Each row is a point on a landscape with many peaks, with its height.
A climber steps from a point to whichever of its 2 nearest points has the largest rise for the distance, and stops where none of them is higher. Distance is the straight distance between rows; heights are no part of it.
tigu (h 278): [ -8 -30  26  29  10   8  66  35  38  -2   0 -11   5 -22 -35  61  35  14
 -27  -7]
nufe (h 526): [ -7  11  21  12   5   2  41  16  32 -27 -24 -19   3 -17  -7   4   2   9
  27   8]
Muz (h 613): [  4 -27  -3  16 -55 -49 -23 -49  -2 -29  16  27  27  51  26 -24 -39  -9
 -86   6]
gon (h 472): [ 38   2 -37  -2  16 -11 -18 -32 -41 -20 -13 -59 -40   6 -50  51 -18 -46
  44   7]
Tozo (h 107): [ 13 -11  -3  -5 -37  56  21 -18  26   3  14  14  18  20  -4 -11   8  54
  -7  22]
Zil (h 289): [-51  -6  29  -2 -25   0  60   7  14 -38 -10  -4  35  -9  11  10 -10  26
 -33  -1]
Mosus (h 668): [ -8  44   2   7 -36  20  58 -17  23 -52 -28 -37  -3 -23  -2   3 -24  28
   0   0]
niv (h 455): [-58   5  17 -32 -20  -9   9  42 -10  31   8  13  23 -46  55 -31 -23 -10
 -27 -11]
Vav (h 618): [  3   0 -32 -33 -46 -31   5 -33   0  27  17  33  28  17   8 -43  -4   8
 -72  -3]
vazi (h 330): [-50  14   6 -14 -11  14  54  34  65   5   8  26  28  -7   9  37  37  16
  10 -11]
kinad (h 406): [ -6  28   3 -22  14   0 -10  -1 -18 -37 -38 -34 -10  -3   7 -16 -38 -24
  26  16]
dem (h 571): [-10 -56  26  26  27 -57 -47  10  19   1  32  -3   7   9 -15  27  23 -78
 -17  -4]
rulez (h 322): [ 60  35 -71  -8  25   5  -9 -48 -22  22  22 -26 -44  23 -31  -7   0 -15
  20  15]
paba (h 411): [ 41 -30 -14  27 -50  27  29 -55  23  -4  26  -3  -3   3 -33  16  27  39
 -27   0]
Beka (h 493): [ 39   5 -22  12  10  -3  -6 -25 -29 -56 -30 -55 -35   4 -25  11 -30 -33
  19  13]
salu (h 443): [  5 -28  49  -2  16  28 -57  32 -17  28  -6  57  24  49  15  -3  12  30
  19   7]
Ludu (h 387): [ -3  -8  -4  -1 -10 -81  47  -1  24 -29 -25 -22   5 -26 -33  22  11 -45
 -33 -19]
Kug (h 146): [ 32 -55  14  43 -26  35 -17 -39  -9 -36   1   0   0  31 -19  -6  -9  49
 -23  21]
gif (h 534): [  6  -3 -40 -23 -64 -34  39 -44  18   2  -4  14  14  20 -11 -19  22   8
 -63   3]
sev (h 193): [ -4 -23  28  40  -3  27   3   4 -37 -65 -52 -26  -5  22 -15 -14 -20  46
 -14  23]
Kufu (h 460): [-22  37 -26 -22   5  27 -18 -28 -50 -21  16 -29 -15  -7  27 -53 -65 -11
 -26  23]
Bulu (h 528): [-53  28   7 -43 -32  18  40  39   5  32   7   0   0 -57  77 -11 -17   4
  -3 -22]
fos (h 224): [-15   4  16 -14  23   2 -40   1   2  60  49  69  31   6  29 -39   1  12
 -36 -17]
Nuku (h 828): [ -2  61  -6 -14 -38  21  34 -17  32  -5  -2 -27   2 -27  27 -14 -11  32
  23 -10]
zed (h 692): [-42  36  -6 -27  12 -18  -3  44  46  15 -22  12  -8 -68  42  -4 -28 -31
  38 -30]
denov (h 64): [ 51  -7 -28  10  30  17 -45  -8 -56  66  14  30 -16  67 -23 -11  33   8
  21  -5]
gegop (h 41): [ -3  50 -50  -8  43 -17 -15  17 -61  42 -17 -19 -42  56 -26   8 -38 -20
  63 -18]
fubag (h 625): [-20 -32  21  -3   7 -45 -22  27  28   0  13   0  14   6  -8 -10  14 -48
 -10   2]
buk (h 168): [ -2 -22  23  29 -27  27  10 -18   1 -55  -9 -20  10  11 -13 -27 -25  41
 -34  30]
fef (h 337): [ 60  15 -58   7   4   9  -7 -46 -10  23  29 -28 -29  -9 -26   5  35 -31
  25  10]
vatim (h 415): [-11 -13   6 -10  39 -36 -38  15  -6 -28 -12 -31 -23  -4 -18  15 -20 -50
  34  14]
Nevo (h 585): [-43  41   0 -37  35   4 -10  49  -5  36  -2  17 -19 -66  54 -27 -28 -30
  27 -24]
Vig (h 464): [ 25  20 -43 -21  12  -6 -18 -30 -17 -22   8 -47 -36  13 -23 -12 -40 -37
  19  20]
kiv (h 589): [ -8   4   3  -5  37  -5 -40  40 -44  18 -24  11 -12  38   4  -7  -2 -14
  42  11]
Mepu (h 515): [-35  29   2 -22  35   2   8  35  -6  64  20  27  -6 -64  54 -40  -1 -22
  -2 -29]
vefi (h 436): [ -1 -51  38  52 -29  -9  23 -28  12 -44  13  16  10  18 -15  28 -13  40
 -86  -7]
Diso (h 351): [-33  -7  -9 -27 -34 -82  57  -5  14 -27 -41   6  26 -20  -6  11   4 -17
 -47 -12]
Mulib (h 311): [-13 -48  48  22  25   1  16  37  29  -3   0  14  14 -15 -22  35  34   8
   0   0]
dar (h 414): [ -5  -8   6  12  11 -65  13   0  27 -49 -13 -47  -6 -27 -34  20 -20 -61
 -16 -16]
mokis (h 383): [ -3  35  -6 -29  35  40  -5  12   0  64  22  47   9 -18  25 -37  24  30
  11  -4]
sus (h 602): [-32  56 -28 -38 -36   6  42  13  22  41   4 -14   9 -47  63 -15 -11   5
  -6 -26]
Rer (h 731): [-34  -6  15 -14  40 -20 -60  23 -38 -24   0 -14 -15  26  11   1 -42 -46
  16  41]
ravon (h 363): [-24  -1  37   5  38 -20  -5  49   0 -37 -55  -7  -7 -26   4  13 -13 -22
  51  -4]
nobag (h 482): [-60  -8  18 -33 -36 -46   6  26  -1   5 -11  17  38 -19  39 -23  -9 -27
 -30 -13]
suvu (h 32): [-23  56 -32 -38  65 -33 -24   6 -53  32 -25 -14 -49  23 -17  19 -76 -21
  57  -7]
guko (h 619): [-13  71  -4 -36  -4  63  22   6 -11  37  -8  -5 -22 -38  69 -20  -5  38
  30  -5]
Pala (h 489): [  4 -37  40  12  14  21 -29  36 -20   4 -27  30   8  49  -8  11  21  33
  33  13]
Sorir (h 537): [ 21 -65  18  37   7 -41 -46 -27  -1  -8  43  -8  10  -8 -23  50  29 -58
 -33   1]
rem (h 215): [ 12 -38  41  61  14  23  11  17 -41 -44 -44 -16 -11  14 -32  33  11  45
 -11  10]
ridat (h 478): [ 31 -48   4  25   6   1 -16   6   8  32  19   8   2 -23 -32  38  70 -10
  29  -3]
Rufad (h 386): [ -5 -45   2  33 -51  20  38 -21  19 -33  23  11  20  22 -25  17  -6  54
 -70  -1]
Ponik (h 336): [-37 -37  11   3 -40   0  54 -14  22 -35   4  20  34  21  -7  18  -3  29
 -57  -7]
dapek (h 375): [ 46 -29  -9  44 -30  43  12 -23  -1  -5  17 -13  -2 -13 -36  34  48  28
   4   8]
kibu (h 582): [ 22  32 -10   6 -17   0  31 -31   8 -60 -25 -54  -6 -14  -6 -15 -29   2
  -1   5]
fev (h 393): [-13 -10  22 -18   7  44 -31  31 -22  31   3  44  25  19  24 -19   3  43
  14  12]
toso (h 596): [-28  26   8 -14  -3  -8  21  27  35 -10 -22 -13   9 -49  20  -1 -11 -16
  29 -16]
Zenu (h 401): [ 27  31 -19  -3 -28  24  32 -11  53   5  -2 -21 -18  -9  -2  30  44  23
  35  -9]
fodu (h 494): [  4 -49  36  41 -20 -17  -9  -6   5 -40  11  -1  18  13 -10   4  -9  -4
 -56   5]
Lis (h 125): [ 17 -34  -4  16 -46  49 -12 -20  10 -19  23  28  14  34   0 -17  -3  62
 -26  13]
lipe (h 517): [  3  41 -32 -15 -20   8   6 -32 -10 -42  -1 -45  -8 -13   4 -44 -53 -11
 -14  14]
bak (h 548): [ 12 -51  25  52 -31 -38 -22 -45  -1 -38  28   5  14  45  11  11 -34 -23
 -70   9]
pudo (h 469): [-11  -7  31   0  -4  13   3  16  11 -20 -13  -3  25   0  11 -12  -5  18
   4  16]
lufi (h 298): [ 32  61 -53 -18  37   9  -8 -35  -6  38  24  -4 -35  -2  -5 -34   7 -10
  18   1]
ziz (h 294): [-49 -13  21 -21  -8  -6  15  50  46  16  12  46  35 -11  12  17  22  12
  15  -4]
lag (h 726): [-13  -9 -13 -30 -64 -33  -7 -49  -7   2  12  47  43  33  32 -32 -26  16
 -89   0]
rema (h 200): [ 10  -1  25   0   5 -11 -57 -18  -1  27  62  72  27  37  41 -32 -38  10
 -56 -17]
pap (h 257): [-36  -9  22 -31  10   0 -22  36  35  52  27  65  33  -2  24 -20  22  13
  -7 -12]
gemen (h 48): [ 31  55 -51   6  19   8  -5  -4 -60  47 -22 -22 -40  62 -16  -4  -1   2
  55 -29]
tel (h 437): [ -4  19 -18 -28  28 -35 -30  -6  -4 -25   2 -39 -15  -1  -9 -10 -39 -52
  18  16]
Fafu (h 535): [  0   3  15   8  16  17 -17  32 -24  11 -46   8   0  32  -6   0  29  26
  53   7]
Taban (h 353): [ 65 -23 -31  27 -21  23 -15 -49 -23   5   7 -29  -9  -8 -38  13  48  -3
  14  15]
totus (h 449): [ 57 -12 -19   6   9   0 -14  -5  25  52  13   3 -13 -20 -19  21  73 -14
  41  -1]
bigap (h 525): [ 32  15 -11   7   9 -18  13 -31  21 -50 -27 -56 -27 -24 -22  12 -40 -36
  30   0]
Kudub (h 445): [-35  25  13 -24  35  37   7  11 -15  74  40  52  -2 -44  43 -50  13  10
  -3 -25]
Folo (h 89): [ 39  -6 -12   0 -13  37 -15 -15   4  23  21  20   3  27 -13 -23  37  36
  -2  14]
deg (h 184): [ 26 -16  30  27 -13  -7 -73 -33   1 -15  52  66   6  58  55 -15 -57  14
 -50   1]
zubi (h 75): [ 52 -35   1   9  18  22 -50  -8 -15  37  26  30  -4  36 -25  -8  33  -2
   5   7]
subi (h 392): [-13   3   2 -13  56 -22 -18  22  13 -37 -46 -22 -21 -18   0  20 -43 -56
  55  -9]
lurub (h 231): [ 14 -25  26  31  19  25  30  29 -20 -22 -32 -14 -12  -4 -29  42  31  43
  12  13]
mutaf (h 456): [ 35 -22 -16  15  29 -18 -19 -20 -14 -24  -1 -44 -29 -28 -29  43  16 -53
  32   2]
tiko (h 413): [-22 -30  45  -1 -15  17 -22  15  10  -1   7  35  34  20  14 -18 -11  25
 -13  12]
Vafe (h 511): [ 35 -51  -5  26   6 -29 -38 -22   5  15  31  -8   9 -35 -32  42  56 -51
  -3 -10]
ton (h 651): [-25  12   1 -19  55  -3 -56  24 -43  15   6  11 -20  31  10 -23 -20 -28
   8  20]
nit (h 366): [-20  10 -10  -7 -28  30  61  -2  57   5  19  -2  12   6   1  33  52  24
  13 -14]
volab (h 416): [-17  21 -10 -13   7  10 -32  -2 -45 -37  -4 -37   4  24   5 -36 -48 -16
   9  29]
Did (h 504): [-21  30   2 -11  29  28  -7  43 -19  37 -34  27  -1   1  19 -10  16  16
  58  -7]
Sul (h 252): [ 21 -40  11  45  20  30  39  14   6 -10   4 -14   0 -30 -44  71  43  29
 -11   2]
sazod (h 423): [ 54  24 -27   7  -4  10   3  -9  28  26 -11 -30 -41 -10 -16  23  50  -5
  58 -11]
Tuva (h 554): [-19  64  -6 -20  11  38   9  31 -10  40 -24  15 -17 -18  38  -5   6  40
  62 -12]
zisob (h 54): [ 39  26 -34  10  12  15 -19   8 -58  41 -25  -2 -21  66 -15 -17  14  22
  35  -6]
pon (h 440): [ 25 -35  -1  22  22 -40  -2  -9  -5 -38   4 -42  -9 -28 -40  35   9 -56
 -12  -9]
bodef (h 310): [-58   8   7 -21 -42 -43  77   5  14 -31 -38   1  22 -16  -1  14  -8  14
 -45 -11]
Lazi (h 551): [-47  -8  15 -16   6 -52  -2  27  16  -8  -8   7  23 -24  18 -21 -11 -47
 -15 -14]
fedi (h 338): [ -6 -26  40  28  48 -10   2  52   9 -22 -35  -7 -10 -22 -20  37  21  -5
  28   4]
dilus (h 701): [ -3  69 -26 -30 -21  31  25  -5  20  39  12  -5  -6 -32  43 -14   6  28
  21 -10]
Vigi (h 465): [ 25 -28 -18   3 -68 -10  33 -43  32   7  36  21  18  20 -25  -4  15  32
 -48  -6]
baf (h 334): [ 18  57 -24 -20  33  26   8 -14  -1  48  29  23  -8 -17  15 -54   9  14
   3   4]

Two climbers start at each pair of points below. Name the first point that both come to, or write never.
zisob, fef => never
lufi, sazod => never
ravon, kinad => tel
vazi, tigu => never

For each start below, name the point where the climber stops.
gemen => Nuku
fedi => Nuku
rema => fubag
buk => Nuku
bodef => Nuku

Call two points neighbours if one is among the 2 nearest of the other. Go from one point of each pair to the other, from neighbour to neighbour, staying as high as possible. Name the lowest point that can't be avoided.
fubag, Fafu => niv
fubag, lag => lufi
Rer, zed => fev
Nuku, Rer => Did
